Each scene shows the same named points in several views. A view is turned or mirrored, shifted and resized as a whole, has a little noise and may leave points out.

Scene 1
View 1
K579: -5, 6, -18, 17, -8, -10, 6, 1, -16, 12, -3, -18, 5, -6, 8, -14, -18, -22, -3, 4
K288: 12, -13, -16, 6, -1, -14, -15, 18, -2, -7, -3, 1, 10, -34, -2, 10, -9, -32, -2, 19
K725: 12, 13, -34, -10, 11, -17, 1, -7, -19, 15, 6, -15, 20, -7, -1, -20, -22, -4, -13, 21
K517: -22, 5, -22, 42, -21, 1, 5, 2, -5, 18, -5, -18, -4, -6, 17, -18, -21, -31, 7, -21
K297: 10, 6, -11, 6, -5, -18, 3, 4, -18, 7, -7, -22, 10, -16, 6, -12, -16, -19, -2, 23
K861: 0, -15, -5, -9, 37, -9, -10, 7, -21, -1, 7, 24, 10, -20, -3, -10, -26, -10, -37, 26
K835: 12, -11, -19, -12, 31, -14, -14, 7, -11, 1, 7, 15, 16, -24, -6, -7, -19, -12, -27, 27
K849: -15, -22, -44, 53, -30, 2, -21, 28, 29, 1, -2, 4, -11, -36, 7, 19, 0, -64, 26, -32
K639: -27, -3, -30, 16, 26, 4, -6, -9, -9, 21, 10, 17, 4, -3, 6, -30, -29, -9, -30, -15
K932: -11, 4, -21, 18, 7, -1, 1, -4, -15, 16, 2, -5, 3, -4, 10, -21, -25, -14, -14, -4
K883: -7, 4, -21, 15, 7, -8, 0, -4, -14, 12, 0, -7, 4, -9, 7, -18, -21, -15, -13, 6
K652: -20, 18, -7, 39, -26, -4, 21, -8, -21, 23, -11, -33, -5, 5, 17, -30, -20, -24, 4, -11
K445: -17, -17, -43, 27, 5, 5, -22, 11, 12, 11, 8, 18, 2, -22, 3, -1, -15, -34, -5, -20
K733: -1, -1, -15, 23, -16, -9, 0, 8, -9, 4, -7, -17, 3, -18, 6, -4, -11, -32, 6, 6
K636: -5, 1, -37, 16, 0, -5, -5, 1, -1, 15, 5, -4, 8, -13, 5, -13, -16, -22, -1, -2
K711: 16, -6, 2, -8, 10, -21, 0, 12, -22, -7, -4, -7, 13, -24, 0, -4, -17, -18, -14, 39
K273: 13, -17, -38, 11, -2, -12, -22, 21, 13, -5, 3, 4, 10, -39, -2, 17, -5, -40, 11, 13
K903: -6, 16, -34, 29, -21, -8, 8, -4, -9, 23, -2, -32, 6, -2, 9, -19, -16, -23, 14, -7
K220: 10, -10, -32, 31, -31, -14, -14, 22, 12, -2, -5, -14, 6, -36, 4, 18, 1, -50, 28, 3
K613: 11, -11, -17, -11, 25, -15, -12, 9, -12, 2, 7, 9, 15, -23, -3, -7, -19, -13, -22, 28
K104: 3, 2, -11, 7, 1, -11, 3, 5, -19, 4, -4, -13, 11, -14, 4, -12, -18, -22, -10, 19
K95: -20, -7, 15, -4, 37, -3, 3, -7, -35, 11, 3, 19, 6, -5, 5, -30, -36, 2, -49, 23
View 2
K104: 13, -25, 6, 10, -1, -6, -4, -2, 19, 19, 1, 23, 12, -26, 1, 3, 2, 0, -12, -12
K849: 14, -18, -11, 16, -15, 27, -5, -20, 26, -10, 23, 44, -42, 4, -18, -18, 6, 8, 2, 3
K636: 12, -22, 1, 9, 1, 0, 2, -4, 8, 11, 6, 26, -8, -18, -3, 4, 1, -4, -16, 1
K725: 13, -27, 9, 8, 2, -11, 1, 3, 4, 23, 0, 16, 14, -25, 11, 17, 4, -14, -31, -2
K861: 18, -24, -9, 11, 11, -4, 0, -13, -3, 10, 1, 21, 43, -32, 1, 1, -17, 13, -23, -4
K273: 22, -30, -11, 21, -16, 13, -4, -19, 18, 7, 13, 27, 16, -8, 2, -2, -3, 1, -26, -2
K932: 9, -19, 8, 3, 15, -9, 1, 3, 4, 14, 0, 23, 0, -28, -4, 6, 0, 1, -9, -3
K613: 17, -28, -8, 13, 2, -2, -2, -11, 3, 12, 5, 23, 34, -24, 2, 4, -9, 5, -25, -3
K297: 11, -26, 8, 12, -4, -7, -5, 1, 23, 21, 0, 25, 14, -24, 4, 3, 6, -6, -16, -14
K903: 6, -22, 16, 6, 2, -7, 0, 8, 18, 17, 3, 27, -23, -16, -1, 8, 14, -12, -8, -4
K639: 9, -17, -1, 0, 26, -8, 8, -3, -19, 4, 4, 22, 0, -32, -8, 6, -11, 9, -12, 7
K517: 8, -15, 11, 4, 7, -5, -2, 2, 15, 10, 3, 29, -31, -20, -10, -3, 6, -1, 4, -4
K95: 9, -19, -1, 3, 27, -19, 2, 1, -8, 17, -8, 21, 41, -50, -5, 5, -16, 18, -7, -8
K445: 14, -19, -12, 11, 6, 12, 3, -17, -4, -6, 15, 31, -17, -13, -11, -7, -4, 8, -10, 9
K288: 18, -29, -9, 17, -11, 7, -5, -14, 22, 10, 9, 28, 18, -14, -1, -4, -1, 6, -20, -6
K652: 2, -15, 21, 1, 11, -17, -2, 15, 25, 23, -5, 29, -24, -30, -7, 1, 13, -4, 9, -13
K835: 17, -29, -7, 14, 2, 0, 0, -14, -2, 12, 4, 20, 36, -25, 5, 6, -12, 5, -31, 0
K579: 5, -20, 11, 1, 12, -14, -1, 6, 6, 17, -3, 23, -8, -27, -2, 4, 6, -5, -5, -5
K733: 10, -20, 0, 12, -6, 5, -8, -6, 27, 7, 7, 32, -11, -16, -9, -10, 5, 6, 2, -7
View 3
K288: 16, 13, 2, -4, -7, -6, -22, -10, 4, -13, 9, -9, 19, 10, -20, 4, 7, 8, 7, -16
K220: 15, 14, -8, 4, -12, -15, -24, 2, 6, -10, 21, 11, -12, 13, -34, -14, -4, 9, 9, -17
K725: 12, -8, 13, 6, -9, 13, 4, -13, 7, -3, 14, 6, -2, 7, -8, 7, -5, 11, 7, 5
K517: 4, 5, 10, 1, -10, -17, 4, -3, -4, 5, 19, 31, -23, 10, -20, -6, 5, -3, 0, -15
K579: 5, 1, 9, 3, -12, -3, 3, -8, 5, 0, 17, 17, -9, 11, -17, 0, -1, -2, 2, -9
K652: -1, -3, 12, 3, -18, -9, 16, -5, 5, 6, 24, 34, -23, 18, -14, -3, -5, -15, -3, -13
K104: 7, 2, 9, 1, -13, 2, -1, -11, 8, -4, 16, 9, 1, 13, -14, 3, -3, -1, 4, -11
K835: 14, 2, 12, -2, -1, 5, -8, -15, 1, -7, 6, -8, 17, 7, -9, 10, 8, 11, 6, -7
K639: 9, 0, 21, -3, 1, -8, 10, -15, -13, 7, 5, 15, -3, -1, -5, 8, 24, 6, -2, -7
K636: 12, 2, 7, 5, -6, -5, -3, -7, -3, -1, 13, 14, -9, 6, -16, 0, 7, 9, 5, -7
K95: 0, -2, 27, -11, -5, 3, 15, -22, 1, 3, 4, 1, 22, 10, 5, 19, 15, -12, -3, -13
K273: 18, 11, -2, 0, -5, -1, -21, -6, 2, -13, 11, -6, 8, 8, -24, -1, 3, 15, 10, -12
K613: 14, 3, 11, -4, -5, 4, -6, -14, 1, -7, 9, -5, 16, 6, -8, 10, 9, 8, 7, -9
K903: 7, -2, 6, 7, -13, -2, 6, -3, 7, 2, 21, 26, -22, 9, -19, -6, -5, 2, 4, -7
K297: 9, 0, 6, 4, -15, 4, -2, -10, 10, -6, 20, 8, 0, 14, -17, 2, -8, -1, 6, -8
K883: 7, -2, 15, 3, -8, -2, 4, -11, 2, 0, 14, 13, -2, 9, -11, 5, 4, 2, 1, -10
K932: 5, 0, 15, 2, -8, -4, 9, -11, -3, 4, 13, 17, -8, 8, -11, 6, 10, 1, 1, -8
K733: 7, 7, 4, 1, -13, -8, -7, -5, 5, -4, 18, 14, -7, 13, -21, -4, -2, -3, 2, -16
K711: 9, 2, 8, -2, -12, 9, -9, -12, 13, -11, 14, -5, 19, 15, -12, 8, -6, 0, 6, -11
View 4
K903: 10, -8, -13, -5, 8, -15, 16, 34, -1, -15, -2, 12, -12, -3, 7, -8, -1, -20, -1, 7
K297: 11, 3, -12, 9, 8, -14, 16, 14, 4, -11, -13, 7, -19, 2, 5, -4, 7, -7, 14, -9
K652: 4, -7, -23, 1, 11, -33, 7, 36, -5, -20, 4, 22, -7, -2, 1, -14, 10, -26, 4, 10
K445: 11, -29, -1, -24, -32, -19, 14, 19, -11, -1, -12, 2, 16, -31, -5, -15, 5, 8, -9, -3
K517: 9, -15, -11, -9, -4, -27, 9, 30, -10, -13, 1, 14, 0, -13, -1, -16, 6, -19, -5, 6
K711: 10, 10, -8, 17, 4, -16, 14, 2, 8, -4, -22, 1, -20, 3, 0, -1, 13, 10, 26, -21
K579: 9, -4, -15, 3, 3, -20, 15, 23, 2, -10, -9, 13, -10, -4, 0, -8, 5, -9, 10, -2
K273: 19, -1, 13, 2, -9, 1, 22, -1, -1, 6, -21, -12, -11, -12, 0, -3, 5, 9, 10, -22
K883: 5, -7, -18, 1, -4, -22, 13, 19, 7, -11, -15, 15, -6, -3, 3, -6, 7, 4, 12, -6
K95: -6, -10, -36, 13, -13, -38, 6, 12, 21, -13, -27, 23, -2, -1, -6, -2, 19, 28, 30, -17
K639: -1, -25, -25, -10, -20, -28, 10, 25, 14, -10, -20, 20, 7, -14, 0, -6, 8, 18, 5, -4
K861: 5, -7, -18, 10, -14, -21, 15, -1, 17, -2, -30, 8, -7, -6, -4, 1, 16, 32, 25, -23
K636: 9, -12, -9, -7, -7, -10, 19, 21, 3, -8, -12, 4, -5, -13, 4, -5, 0, -2, 3, -3
K288: 17, 1, 4, 7, -6, -11, 16, 2, -3, 2, -17, -5, -12, -7, -1, -8, 11, 2, 12, -21
K613: 8, -4, -10, 4, -9, -11, 16, 3, 13, -2, -27, 4, -11, -5, 0, 2, 10, 19, 19, -21
K733: 12, -3, -4, 4, 1, -18, 15, 16, -9, -6, -8, 4, -8, -8, -2, -10, 9, -14, 7, -7
K932: 4, -12, -22, -2, -5, -24, 12, 24, 7, -13, -14, 14, -5, -7, 2, -7, 7, 3, 8, -3
K220: 26, 1, 18, 0, -2, -8, 18, 9, -21, 0, -2, -11, -10, -15, 0, -12, 4, -23, -2, -10
K725: 5, -5, -20, 2, 6, -3, 19, 22, 19, -12, -21, 10, -20, 2, 12, 7, -1, 9, 13, -7
K849: 24, -17, 24, -18, -19, -16, 15, 11, -32, 3, 0, -12, 12, -33, -7, -24, 6, -24, -17, -4
K104: 9, 1, -11, 8, 5, -18, 15, 14, 7, -8, -15, 9, -14, -1, 3, -4, 9, -1, 15, -9

Which points are out of place in each view (at most two, in the order of its rows)? Write none if all are in place.
view 1 | K273
view 2 | K579, K733
view 3 | K288
view 4 | K445
